Each row is a point on a tangle of strands that fork and nearly touch. The rows are in no order.
In the rows, 128 means zero.
Two points are linked if the straight distance between their rows is under 121. Some points are linked to none.
(796): [136 117 119 149 175 134 124 132 149 147 143 171 160 130 177 159  87 100
 142 163  78 145 150 143  71 158 167 134  88 121 142 207]
(1736): [179 122  67 151 121  70  88 176 124 139 116 116 101 137 140 197 138 159
 192 126 123 109 156  99 105  80  89 159 116 124 141 104]
(990): [ 84  99  96 135  96 123 110 184 126 172 150 150 138 203 116 148 108 129
 188 131 127 147 147  90 121  43 106 160 120 150  94  70]
(1819): [ 71 107 154 140 140 165 158 116 139 133 140 152 135 106 126  98  93 100
 101 101 110 103  90 103 136 152 152 153 150 126 106 164]
(526): [152 175 143 128 181  85 110 196 154 106 123 116 110 154 146 188 104 136
 158 100 119 134  82 173 123 129 114 147 144 125 123 171]
(634): [129 145 109 162 133 130  91 109 116 167  92  96 131 148 122  91  96 115
 150 115 138 168 164 135 151  99 146 126 137 137 102  94]
(1339): [ 94 129 144  65  72 110 159 137 139 120 164 145 101 162  77  97 164 116
 132  97 158 118  67 133 170 111  93 127 160 148  97  58]
(1215): [112  91 164 122 165 159 122 131 125 116 121 184 147 103 110 100  99  91
 128 107 164 139 120  76 128 109 159 174 174 143 105 135]
(1372): [ 69 124  68 158 107 123 117 113 145 163 147  84  83 169 115 140 142 151
 131 131 105  89 191 112 134 117  93 120  82 125 127  71]
(1817): [131  87 120 137 132 169 136 130  91 147 155 193 166 117 138 121 126 106
 166 153 107 156 179 102  98  96 155 145 131 135 144 160]
(1495): [158 141 134 128  85 140 123  59  92  98 128 143 127 107 139 128 154 175
 122 133 103 127 169 114 101 154 107 116 114 110 167 110]
(351): [ 75  95  71 149 128 157 148 126 138 170 158 104 123 152 123 145 150 143
 123 154 113  93 204 118 125 110 111 117  73 117 157  97]
(1501): [151 155  87 167 135  57  63 172 135 143 119 100  89 154 143 194 105 152
 189 101 126 123 136 123 104  93  94 158 125 131 110 103]
(1876): [141 133 135 171 164 119  93 176 149 176 115 101 162 156 133 166  91 156
 153 164 120 133 142 114 121  99 136 126  79 113 152 149]
(943): [137 158 204 116  82 135 155 109  99 122 117  83 149 133  95  66 146 179
  86 148 138 146  98 131 186 142 114  99 113  96 145  87]
(1057): [ 59 112  88 175 111 170  93  57 127 149 140 148 130 130 152 117  88 119
 113  98  82 105 197  61  96 158 145 142  91 137 112 136]
(201): [ 89 133 141 134 138 130 128 109 136 106 155 153 131 130 151 157 115 166
 130 120  77 107 134 112  77 170 119 134  94 118 155 174]
(982): [171 164 104 126 132  44 101 138 162 109 113  31  63 134 116 154 153 159
 106 117 151  92 106 148 154 151  88 120 127 117 109  83]
(1546): [160 148 121 173 162 105  88  73 174 137 107  92 128 131 167 129  87 146
  93 151  93 127 150 132  95 191 155  99  61 120 141 153]
(1613): [122 162 126  74  73  91 160 165 128 120 157 106  99 174  98 155 185 163
 142 133 146 138  78 180 161 102  64 102 135 124 125  78]
(1120): [ 87 160 174  85 111 164 138  57 111 112 133 152 139 158 124  72 149 138
  76 131 124 181 147 167 121 170 135  83 111 149 142 128]
(1454): [ 78  92  95 140 126 148 178 140 141 154 157  68 117 119 123 125 165 152
  95 167 126  52 163 118 145 122 112 106  67 106 166 115]
(623): [147 160 163 104 187 105  91 119 131  71 120 174 113 127 146 151 134 114
 141  81 154 173 100 125  99 133 131 146 179 159 129 144]
(443): [138  82 181 125 179 143 149 179 157 104 142 147 167  83 112 137 127 129
 111 155 165  82  94  56 128 115 142 150 132 100 174 149]
(836): [206 145 140 144 156 103  85 110 144 113  97 122 145 115 155 147 121 149
 131 167 127 154 152 128 100 145 140 113 104 115 172 153]
(1938): [100 114  75 146 117 162  95  47 111 126 138 177 134  97 153 127 114  96
 121 115  91 131 227  77  69 170 152 145 103 159 121 124]
(80): [ 98 101  89 124 153 128 152 168 157 136 141 118 104 128 123 155 144  95
 149 129 139 109 135 158 136 105 136 136 139 139 115 127]
(1636): [141 102 147 156 121 133 139 128 148 149 125  73 123  68  97  76 120 131
  85 143 164  70 107  72 188 131 140 121 113  95 143  86]
(356): [139 145 121 105 117 138 121  76 108  79 132 171 109 143 151 149 188 159
 131 121 111 153 182 130  77 143 104 106 112 136 177 116]
(453): [154 114 153 129 167 144 153 165 124 135 122 128 136  86 126 107  98  79
 139 144 133 120  93 135 152 120 182 139 156 112 114 177]
(547): [146 119 102 150 126 125 101 157 106 178 107 111 139 138 117 118 120 103
 178 137 141 171 154 148 160  70 144 133 145 140 103 119]
(1084): [ 73 130  82 133  86 166 147 123  99 150 152 125 117 184 136 137 161 130
 161 142 104 156 183 176 116  78 107 106 133 140 133 104]
(232): [121 104 142 104 117 113 143 201 146 145 145 140 137 166 100 173 143 166
 154 140 165 121 104  91 124  65  80 149 102 122 154  82]
(1227): [157 101 122 155 113 135 124 134 132 149 113 112 126  65 111  92 104 115
 110 125 156  84 106  70 174 130 151 153 149 118 115  96]
(1588): [161 153 135 135  63  88 104 125 100 140 105 100 113 115 104 117 110 154
 159 107 138 133  91 126 171 114  97 139 165 114  90  75]
(323): [ 99 126 154 171 129 109 141 141 155 148 134  66 140 118 125 122 103 173
  84 144  96  57  94  98 158 155 113 130  69  81 150 150]
(470): [111 111 133 111 167  99 150 157 179 125 150  82  93 130  94 137 167 141
  76 132 157  78 123 124 153 140 110 119  89 116 154 103]
(64): [ 44 134  84 145 107 138 119  96 109 129 137 162 110 126 131 118  98 103
 138  54 101 120 145 106 117 131 140 168 153 153  70 106]
(1663): [160 157 179 113 101 113 173 196 110 118 123  92 138 108 105 125 125 149
 132 147 142 119  36 166 179 114  97 118 155  97 104 124]
(103): [139 167 171  94  99 126 185 166  87  88 135 101 135 129 117 123 154 156
 125 128 121 132  61 200 161 135 103 112 159 101 112 157]
(1090): [137 138 175 138 164 143 110  78 152 111 120 173 149 101 136 109  75 120
 102 110 117 137 112  98  95 184 166 146 116 126 145 160]
(173): [ 74 126 105 131 138 126 160  90 158 116 155  69  80 109 121 100 166 139
  54 127 106  51 156 118 147 191 123 109  54 116 135 126]
(928): [122 153 108 115 124 134 135  72 116  99 111 124 118  95 145 125 127  88
 113 102 108 144 149 175 118 182 157 124 159 150  99 156]
(1870): [148 149 113  66  91 105 153 173 126 128 132 117 117 192 121 172 221 177
 146 135 160 153  99 170 149  77  49  87 151 117 156  86]
(384): [ 76  62 134 147 155 187 121 122 140 150 135 159 157 138 119  97 110 116
 106 140 142 131 174  65 124 102 162 151 109 145 140 122]
(1009): [ 80 175 174 146 135 124 109  69 158 125 129 124 134 147 143 107  95 164
  70 101  63 109 104 117 120 210 117 120  72 114 135 170]
(486): [172 110 124 114 153 134  89  86 108  94 121 227 146 119 150 136 154 106
 146 124 130 182 180  91  57 133 154 145 139 157 159 144]
(706): [144 135  99 164 207  91  69 135 162 133 115 117 117 136 158 173  95 115
 145 116 116 124 157 120  92 124 146 157 110 136 126 158]
(1016): [144 166 163  61 104 117 158  89  94  68 114 135 115 128 110 111 212 159
  94 102 150 151  84 158 152 142  82 101 170 124 139 114]
(155): [139 180 125 142 130 107 105 151 104 151  97  71 123 169 141 133  91 127
 165 116 112 171 109 216 158 116 126 117 146 143  78 146]
(241): [160 157 101 148 192  83  55 123 145 105 106 134  99 154 166 176 126 122
 153  98 142 152 173 118  80 115 126 140 130 159 134 142]
(837): [101  94 111  93  69 134 173 155 126 142 162 156 121 136  92 117 156  99
 167 127 156 115  86 139 157  76 103 137 179 142  93  68]
(1569): [168 127  91 110 164 118  84 106 103  98 120 208 135 137 165 147 171  86
 159 118 140 193 183 127  63 100 142 141 155 175 130 150]
(909): [153 135 124 120 153  80 121 141 181 120 117  70  75 126 101 131 153 137
 102 118 170  95 111 140 166 134 107 120 127 130 128  94]
(1493): [138 107  55 140 154 112  99 109 143  98 124 136  83  98 137 157 159 101
 132  96 141  94 174 105 107 131 130 150 155 154 109 107]
(1562): [174  99  51 156 104  88 125 184 123 152 124  89 108  90 124 155 135 113
 177 159 132  93 137 130 151  87 118 153 139 111 113 112]
(845): [106 140 175  97 172 112 110 115 149  63 135 172  97 125 116 134 125 125
 122  59 167 139  96  95 110 145 116 164 176 159 121 107]
(948): [142 131 185 158 116 159 119 118 117 148 135 192 191 106 144 112  55 128
 141 135  79 135  94  69 108 150 162 143 120 100 135 190]
(1528): [122 137 138 172  87 129 153 172 101 164 124  83 152 118 132 144  85 162
 146 161  81  86  90 134 163 104 115 132 100  84 125 145]
(343): [ 80  67 129 161 134 169 137 138 148 191 134 109 158 129 113  88 103 131
  98 153 145 109 160  62 152 100 146 126  85 122 154 102]
(1044): [157 149 133 144 124 123 103  97 122 143  87  70 124 139 122  97 132 138
 112 139 141 157 156 154 163 126 134  93 130 128 117 100]
(1121): [139 177 163  75  99 105 178 144 100  63 136 111 118 136 127 136 190 176
  98 128 122 136  56 190 146 147  83 104 154 105 140 148]
(1344): [172 157 112  93  84 116 138 146  97 116 112 114 136 168 136 175 212 186
 148 138 137 146 139 154 135  83  62  91 140  98 177 107]
(1887): [168 155 105 126 118 136 137  51 115 101  96 101 137  78 154 105 124  82
  72 129 107 141 140 178 122 209 185 112 146 137  96 161]
(312): [106 157 187 135 135 127 103  61 135 112 124 147 133 133 128  99  96 161
  91  99  97 131 109 100 107 196 129 122 104 130 142 143]
(263): [170  93 102 149 108 152 102  67 117 144 136 181 169  94 154 112 113 122
 118 174 107 167 194  87  86 180 180 112  80 136 160 133]
(1309): [113  71 130 143 158 164 105 152 112 157 140 179 181 121 140 112 101  97
 133 152 130 146 174  61 113  85 174 162 126 143 126 151]
(120): [110 100 136 128 105 133 177 145 138 153 134  70 115  95  91  63 140 126
  75 147 148  73  94 124 201 129 132 110 115 104 126  93]
(1910): [110 144 136 146 127 140  76  62 113 123 110 159 129 122 127 113  90 135
 135  69 105 133 158  75 100 155 132 165 132 148 111 117]
(1517): [189 143 156 128 171 122  75 106 115 124  85 163 153 123 122 105 128 108
 146 114 177 202 131 127 129 106 149 120 169 160 122 139]
(1181): [ 85 105  84 136 121  96 101 146 156 130 142 125  79 168 120 163 110 122
 148 101 146 110 143  89 119  95 109 161 124 146  91  71]
(1852): [137  88 105  97  59 121 166 173 103 115 162 171 124 105 103 141 168 136
 174 126 142  92  99  98 130  78  80 154 168 123 119  79]
(593): [113 166  95  95 167 105  89  64 156  81 110 112  48 158 122 146 198 119
  95  77 171 134 182 141 120 150 107  86 130 168 128  79]
(1387): [186 127 116 118 110 106 132 175 124 143 107  95 129 155 107 152 170 133
 171 146 168 161 107 175 165  74 101 102 156 130 125 103]
(876): [142 165 216 124  89 144 143 108 101 129 114  99 165 140 123  85 110 177
 102 159 111 159  93 141 146 139 131 105 107 103 141 133]
(500): [183 144 157 100 126 145 139 142  86 105 113 185 168 138 154 140 150 121
 162 146 131 198 119 179  92 113 130  99 159 143 152 179]
(1560): [118 182 127 167 109 118  84  72 126 121 126 136 135 141 178 138  70 165
 123 112  52 146 125 149  82 192 131 126  93 116 114 171]
(82): [118 128 119 147 116  77  91 166 155 141 140 119  88 159 125 161  91 137
 166  97 133 102 102 112 130 101  96 157 132 140  91  81]
(257): [147 101 120 115 147 153 104  68 112  93 121 210 148  87 136 116 134  91
 123 105 158 162 176  68  85 151 170 153 169 157 133 123]
(1170): [ 92 151 147 102 153 123 129 101 135  80 139 152  85 119 126 131 134 134
 102  74 131 111 106 115 114 169 112 147 150 144 122 122]
(1917): [147 113 122 165 137 135 109 139 118 155 157 198 179 116 173 152  93 122
 162 177  62 139 161 102  70 135 150 140  82 112 164 199]
(1273): [123 144 118 116 107 152 156 132  88 129 121 115 139 143 131 119 141 108
 149 132 121 173 119 197 135 114 135  96 171 136 103 154]
(930): [189 113  85 130 119  81 108 171 128 123 130 123 108 112 125 174 163 134
 185 128 145 110 133 110 125  78  87 150 150 122 132 100]
(1243): [128 185 158  75  90 136 163  70  80  78 119 126 119 119 113  90 177 128
  93 106 125 171 105 188 147 167 123 104 180 142  99 130]
(861): [ 86 111 124 103 130 113 131 183 187 170 147 107 112 186  93 116 106  94
 133 119 171 129  87 158 163  99 125 132 123 162  91  76]
(363): [ 63 131 129 151 115 112 166 153 149 169 149  68 122 139 110 125 115 164
  94 142  88  66  95 137 161 145 105 123  68  88 126 131]
(296): [162 127 146 145  99 138 164 166  72 116 127 142 163  58 138 132  97 132
 161 163  88  90  92 117 135 120 134 143 148  83 141 178]
(1267): [116 163 120 138 122 107 128 152 122 134 117  86 107 139 128 135  94 122
 147 105 110 123  86 194 161 132 125 131 152 132  79 134]
(352): [196 135 151 132 120 132  90 111  72 147 100 172 179 101 114  92 110 117
 165 137 143 193 143 107 130  95 154 129 174 140 125 129]
(196): [195 150 125  93 131 121 119 157  85 120 121 181 159 157 162 170 181 144
 174 132 131 191 140 153  90  85 107 108 152 129 180 165]
(1958): [127  98 154 142 164 173 152 182 122 156 142 149 173  93 121 103  75  63
 129 156 124 121  97 124 147 112 192 130 146 114 117 205]
(1525): [ 97  98 133 128 156 115 143 205 177 146 147 132 120 136 116 167  85 110
 140 121 131  78  59 124 141 108 128 156 128 118  97 130]
(539): [218 136 160 147 124 124 117 103 127 122  90 121 168 123 159 123 127 160
 107 184 125 168 141 128 110 145 147  92  83 101 183 132]
(1756): [ 69 131 172 155 152 146  97 120 154 156 121 140 147 163 119 107  71 155
 121  97 114 133 112  81 129 128 130 151 109 132 117 132]
(169): [135 127 107 152 108 138 113  96 112 123 136 128 122 116 141 146 138 174
 136 143 100  96 183  89  90 125 113 133  97 106 173 110]
(1877): [125 102 158 130 182 124  74 116 157 110 127 161 133 116 126 126 108 143
 117 116 169 131 154  41  96 117 140 165 125 141 147 117]
(1329): [113  73 183 113 162 149 131 165 143 108 140 191 149  99 107 129  97 118
 119 126 151 104  92  40 118 106 151 176 163 115 128 144]
(529): [151 141 166 160  94 118 156 177 103 131 127  99 159  75 135 139  81 171
 138 161  89  66  65 102 160 126 118 143 115  68 143 163]
(22): [ 79  70 121 163 113 167 143 173 142 203 145 111 171 144 106 114  97 143
 130 166 130  92 136  83 157  77 126 135  88 114 133 104]
(172): [141 113  94 117  98 100 128 146 114  97 139 158  89 123 125 171 178 128
 169 110 145 108 120 110 120  98  86 153 164 132 120  88]
(1269): [ 58 131 134 161 130 144  96 112 128 158 134 136 137 179 125 122  90 160
 144 102  99 143 157 102 107 116 111 137  95 136 124 121]
(130): [156  95 116 119 106 121 149 217 123 154 134 124 136 111 107 138 108  99
 178 148 148 109  78 137 167  78 129 144 164 117 101 125]
(511): [135 154 117  86  69  74 160 166 147 132 160  89  89 160 101 143 159 132
 140 124 144 111  55 196 173 113  74 125 149 126  88  87]
(1601): [139 153 115 106 123 145 132 106 101  98 141 174 140 163 174 167 156 151
 157 133  92 165 163 162  57 139 118 115 115 124 180 159]
(47): [ 55  74  88 108  86 118 185 182 175 175 188 109 104 151 100 123 127 114
 120 140 127  59  94 143 151 104 104 147  97 130 101  90]
(482): [150  92  73 144 100 107 143 187 138 174 137 101 120 109 110 130 106  81
 174 142 142  94 102 141 162  84 123 151 146 126  81 110]
(1483): [142 167  76 131 120  87  96 139 102 134 107 104  95 189 161 184 166 139
 182 109 128 163 164 187 116  91  93 112 143 141 126 111]
(483): [119 125 103 157 130 173 126  70 139 151 114  80 116  71 144  73 104  87
  59 130 120  89 167 107 145 180 178 111 106 125 122 127]
(48): [135 175 138 139 109 117 132  80 122  90 139 134 125 125 176 149  93 143
 110 125  45 138  99 175  84 214 136 130 100 108 115 195]
(1954): [194 166 140 143 170 101  80 143 111 127  93 146 148 135 139 130 109 116
 168 125 134 198 132 168 122 108 146 121 147 153 115 158]
(100): [207 150 128 128 168 103 103 125 150 107  97  93 133 132 141 150 161 142
 122 146 152 159 143 155 119 132 122 108 126 129 158 140]
(1093): [ 76 171 115 129 125 139 122  77 105 130 119 129 101 132 145 118  83  90
 127  60  93 150 124 174 117 178 151 138 154 157  75 151]
(78): [102 133 140 114 145 115 151 138 168 138 116  71  85 102  96  76 112  87
  67  91 152 101  72 162 195 160 154 130 125 138  85 122]
(1744): [152 133 125 164 147 150  88  61 142 145  84  91 122  82 122  72  94  95
  68 106 158 117 157  89 147 173 181 122 126 137 107 106]
(1753): [ 67 133 131 111 119 129 132  90 130 102 139 146  86 120  98 102 137 136
 103  75 141 103 128  90 139 155 111 147 134 137 110  85]
(662): [ 87  87 116 135 112 185 173 130 101 132 154 158 144  73 133 105 119  82
 122 126 100  99 123 107 128 134 170 145 157 115 132 168]
(620): [110  89 164 100 173 170 149 112 159 108 141 160 150 118 124 114 154 121
  88 146 160 131 160 115 100 136 154 113 117 137 174 139]
(1091): [187 150 131 156 137 104 117  70 153 123 107 111 143 109 177 125  83 132
  88 164  86 143 128 144 101 211 168 102  73 102 135 172]
(1175): [ 72  95 142 128 147 135 162 167 152 145 138 131 125 124 115 119  91 118
 123 109 129  90  79 117 147 134 131 156 134 122 103 146]
(698): [125 106 109 165 101 160 137 109 101 140 147 116 141  87 146 127 126 152
 135 160  90  80 173  85 108 137 129 130  95 100 161 141]
(1279): [131 118 177  98  95 158 175 115 108 120 125 108 145 129  86  83 189 157
  94 162 171 130 123 124 176 111 116  82 126 112 167  96]
(725): [106 123 135  56  75  96 142 120 158 109 160 127  85 139  62  98 195 124
 108 105 181  99  87 108 166 134  76 130 141 153 112  56]
(1544): [ 98  92 141  75 151 173 189 140 134  97 161 157 134 130 120 126 185 107
 106 150 154 125 144 159 113 128 140 103 144 138 168 156]
(204): [151 166 142 116 182  86  95 147 140  87 113 129 104 143 144 176 129 124
 163  79 148 151  88 170 116 130 115 137 166 147 113 140]
(1408): [102 167 148  84  80 153 168  51  91  86 140 133 133 139 133  85 168 138
  82 125 110 176 146 193 128 181 135  85 137 143 121 133]
(1323): [ 81 115 128  89  94 113 161 122 142 118 163 127  68 113  70  92 175 134
  93 105 150  76 115  93 168 155  98 129 113 130 130  71]
(781): [ 84 121 125 122 103 172 178 128  95 148 129 104 136 136 117  90 128 108
 124 133 116 135 132 184 165 119 142 110 149 129 100 145]
(637): [144 104 137  91 134 101 137 214 181 132 147 151 131 157  86 173 131 127
 153 131 191 115  72 118 134  74  91 159 142 137 121  83]
(1554): [ 53  94 132  83 166 163 183 149 134  91 167 176 122 151 122 142 162 111
 121 111 139 127 132 142 108 109 124 144 143 154 138 141]
(1658): [202 162 131 120 161  86  98 100 147  72  82  79 100 110 144 155 167 149
  96 112 145 130 132 149 117 160 124 112 137 127 143 134]
(903): [126  89  71 164 123 176 102  59 109 149 137 160 151  79 151  99 114  81
 108 153 112 130 221  79  83 163 186 135 111 140 137 135]
(154): [160 104 103 148 131 128 129 133 110 114 118 123 127  47 129 126 131 109
 134 127 128  95 129  95 140 131 154 160 163 120 119 136]
(436): [ 87  82 101 127 127 184 151 113 105 126 150 151 143 130 134 119 153 113
 140 158 121 136 198 126  99 108 139 117 115 139 161 135]
(1684): [ 87 152  67 132  89 113 123 132  98 147 138 125  97 184 143 166 150 128
 186 107 115 153 164 166 124  80  94 113 140 148 110  87]
(654): [100 124 107 155 140 143 125  83 154 137 126  78  97 103 128  94 131 129
  64 131 118  70 167 114 142 170 146 110  82 123 131 123]
(1908): [195 169 139 135 127 116 106  75 124 119  65  57 134  97 122  83 143 124
  77 141 148 148 121 157 170 151 145  99 156 132  96 116]
(415): [115  97 138  81 157 126 143 207 150  96 146 179 128 172 121 185 151 119
 157 116 176 140  97 118 104  71 101 156 162 145 129 116]
(485): [179 137 156 132 109 143 154 122  84 106 131 165 167  74 152 131 114 132
 151 155  97 125 117 117 108 152 143 131 138 100 156 184]
(551): [ 85  92  97 125  85 130 172 147 156 171 160  80  97 112  94  85 139 107
  97 137 130  61 113 128 183 126 127 130  95 122 110  84]
(1252): [ 93 103 115 168 104 142 145 182 110 179 144 102 159 132 121 137  87 146
 155 169  98  87 124 111 153  92 117 144  97  91 132 132]
(423): [ 48 135  72 161 114  95 106 122 157 168 143  74  76 169 118 139 114 156
 114 104  84  62 142 118 140 148  87 128  63 116  93 103]
(1780): [157  99  68 155 137 105  98 134 105 105 136 147 102  64 143 156 139 108
 154 126 118  84 164  75 103 119 136 185 153 125 122 140]
(304): [ 76 120 121 154 130 146 101 151 110 164 140 149 139 195 132 139  87 138
 172 117 108 172 157 112 119  75 120 148 117 147 104 116]
(833): [ 87  95 129  75 171 139 144 164 140  83 136 184 118 164 129 160 171 110
 143 109 171 145 143 124  96  88 118 144 163 164 142 120]
(986): [148 148 135 126 135 117 141 100 137  74 130 152 114  95 171 156 119 139
 114 121  81 115 115 148  85 191 123 129 113 113 154 174]
(787): [176 167 150 145 203  87 111 185 158 117 110 110 131 112 143 172  76 121
 157 115 128 122  77 148 122 138 145 155 146 117 114 191]
(1982): [150 141 114  99 144  94 143 204 167 152 115  70 117 173 103 172 155 128
 143 147 179 134  93 191 163  96  95 108 140 131 123 101]
(1052): [135 139  77 110 159 115 102  94 145  82 113 126  76 132 133 160 177 116
 124  88 162 126 170 117 100 136 111 129 154 158 123 103]
(974): [ 46  94 115 101  99 122 158 178 184 176 167 129 100 175 104 112 106  92
 129 112 145  96  81 140 148 100 116 149 117 149  81  93]
(890): [156 106 126 109 105 170 156  86 110 116 130 132 162 109 136 106 183 130
  95 182 137 143 174 137 121 139 147  84 113 123 184 126]
(1727): [115 149 117 110  87 100 156 157 146 136 145  72  85 144 106 114 125 114
 125 114 132 116  71 199 180 123 107 119 145 136  78 101]
(1973): [ 99 151  99 183 146  99  85 110 158 162 113  64  83 140 143 138 102 158
 108 103  94  71 145 100 127 168 116 134  72 118 103 118]
(816): [ 97  95  84 126 121 171 138 111 111 157 133 134 129 159 126 122 183 118
 149 154 136 165 213 143 115  79 132 102 127 154 158 110]
(1162): [153 120 139 109 132 149 148 154  84 124 121 169 154 119 120 118 142  90
 164 135 144 181 130 163 125  99 134 119 187 139 121 164]
(1632): [175 148 175 141  96 138 145 105 114 134 112 103 174 135 142 105 119 176
 104 193 110 159 137 141 130 138 146  83  82 100 168 134]
(892): [ 92 147 167 177 138 114 120  99 161 147 131 104 142 127 149 118  87 169
  85 131  76  77  98  95 129 187 128 117  71  91 143 179]
(1127): [ 98 109 122 121 175 129 171 156 170 134 148  70 116 129 123 160 171 152
  83 166 139  71 148 136 130 136 119 100  70 103 182 130]
(622): [185  99 126 161 139 125  92 102 116 154 138 213 174 113 170 124  82 124
 143 172  95 178 158  84  75 162 174 129  77 118 162 159]
(1821): [124  95 149 105 184 108 150 228 196 136 142 129 125 134 103 172 111 102
 134 132 182  95  65 132 132  99 128 162 141 133 110 125]
(1382): [114 126 186 157 176 147  85  99 165 151 110 164 158 139 139  92  49 117
 110 104 131 154 122  74 113 154 174 154 120 145 124 148]
(1376): [166 158 154 154  92 131  87 106  63 149  93 147 162 109 117  91  93 140
 160 113 119 188 138 105 147 105 138 138 159 130 106 112]
(1005): [135 114 152 119 177 155 136 112 140 118 140 202 154 132 156 136  95  87
 126 156 112 174 122 149  74 183 184 115 115 130 142 196]
(1894): [106 102 133 103 139 155 120  95 107  99 123 181 123  96 115 105 135  90
 122  79 170 139 139  85 122 137 150 153 190 165 100 109]
(1437): [130  92 174 121 171 153 152 147 148 117 126 140 161 109 108 117 137 142
 108 160 156 119 128  99 121 118 142 118 118 111 177 127]
(84): [130 154 187 105 123 148 118  52 116 107  93 132 128 103  95  71 126 125
  74  94 167 160 132 111 149 167 143 111 156 151 123  95]
(765): [154 140 146 143 185 118 121 180 151 138 112 119 134 105 117 137  85  88
 145 125 140 118  81 144 148 131 156 149 159 117 113 173]
(1004): [170 145 165 133 139 138  95  34 149 117  87 111 133  83 119  77 111 119
  61 111 161 133 147  89 130 190 162 109 122 141 137 106]
(840): [ 66 105  93 144  78 126 106 127 139 151 143 156  97 146 117 124  86 121
 140  72 114  95 131  65 136 110 119 175 129 152  78  80]
(609): [111 118 124  96 160 119 156 194 176 160 124  88 118 174  96 139 136 102
 126 142 182 141  91 191 163  97 117 103 131 139 109 105]
(1983): [191 167 108 109 123  62 110 106 138  75  97  48  70 126 135 150 196 164
  94 118 145 116 118 159 146 149  83 102 135 117 120 109]
(1798): [141 168 145 150  79 118  90 100  74 148 101 125 133 123 102  96  85 136
 174  84 123 171 107 116 162 113 116 151 171 139  76  80]
(648): [199 137 136 120 135 115 140 112 112  72 113 162 136  79 168 158 144 125
 140 154 100 128 112 147  93 175 139 123 133 104 166 189]
(6): [ 82  83 118 128 104 194 188 136  93 167 144 123 149  93 124  72 114  85
 116 149 123 111 136 140 156 114 165 111 141 112 122 153]
(1409): [179 153  89 111 112 103 106 148  97 112 100 134 127 167 153 187 188 159
 179 127 133 160 146 152 120  79  86 114 149 120 161 128]
(967): [ 51 141 115 126 114 146 141 110 100 117 143 156 107 126 135 123  93 101
 147  63  84 129 107 147 128 155 128 166 173 145  73 152]
(214): [ 92 141 191  95 127 179 158  95 120 111 145 165 151 165 137 101 127 138
 101 139 112 187 123 181 101 156 136  86 105 125 157 156]
(1101): [141 123 146 113 103 125 182 212 122 132 141 125 133 113  97 140 111 114
 145 139 147  98  49 152 168 105 112 128 150 109 106 132]
(255): [147 150 120 178 182 104  63 108 170 151 106  73 114 157 156 152  94 141
 127 133 112 132 163 140  94 148 135 112  77 132 140 149]
(602): [160 139  82 127 169  95  78 125 121  95 114 168 115 153 171 177 169 118
 163 103 137 169 182 136  73 101 123 137 143 167 149 142]
(1156): [127 133 178 103 159 151 150 137 133 116 143 179 158 146 153 142 116 131
 120 152 115 167 111 160  85 156 142 105 113 126 173 183]
(1849): [ 99 147 132 130 115 147 119 102 113 115 149 173 145 171 167 158 114 165
 148 134  70 157 147 143  62 151 113 123  99 124 165 167]
(308): [155 175 144 137 151 110  94 163  98 143 101 122 149 176 143 137  91 117
 180 123 114 201 119 196 142  98 129 118 149 147  99 152]
(223): [180 156 154 124 111 125 179 121 123  99 117  54 154 113 146 108 155 149
  70 186 119 124  96 190 147 145 150  92 117  87 130 159]
(753): [113  93  87 167 104 155 168 126 114 141 147  85 134  87 133 127 149 137
 112 189 101  67 172 130 133 129 136 116  88  90 169 147]
(1796): [125 104 174 147 147 174 155 148 119 155 140 178 192 111 144 100  76 104
 134 160 111 123 108  92 116 123 180 128 119 108 147 199]
(1099): [124 100 109 113  81 123 130 198 118 160 142 158 144 177 106 162 129 140
 191 139 147 137 122  99 120  45  91 154 126 133 127  84]
(303): [191 125 107 121 119 114 111 177 100 164  94 119 150 144 106 125 156 107
 186 156 163 183 123 157 175  48 117 107 167 140 102 109]
(1719): [204 159  90 125 111 118 114  49 111 102  79  76 121  80 148 109 153  98
  73 139 137 141 157 171 143 181 157  95 145 136 103 126]
(1138): [154 106 125 105 109 164 166 107 108 113 123 110 153 116 112  98 214 128
 102 173 166 138 147 147 165 116 117  76 140 127 160 119]
(1703): [105 153 186  97  95 167 132  55 108 121 118 141 136 138  85  56 139 149
  78 114 135 158 138 122 143 161 131  96 123 142 138  98]

A fork is a point with three links, a tip a point with one. Leave the first point through the second and follow the links. Name the first fork or tip that comes.
(861) / (974) => (593)
(909) / (982) => (890)
(1632) / (539) => (1454)
(173) / (654) => (1120)
(343) / (384) => (1409)
(1437) / (620) => (637)
(1170) / (845) => (948)
(634) / (1044) => (930)
(1005) / (796) => (1057)
(1252) / (1528) => (986)

A fork is a point with three links. Follow the links from the first point to the second and name the forks in between, in order.
(1323) / (103) => (930)
(602) / (6) => (637)
(384) / (1127) => (986) > (1454)
(356) / (909) => (1454)
(1309) / (1954) => (1409)
(201) / (1483) => (986)
(84) / (1736) => (1120) > (930)
(1483) / (232) => (1409) > (637)
(1983) / (648) => (1454) > (986)
(172) / (173) => (930) > (1120)
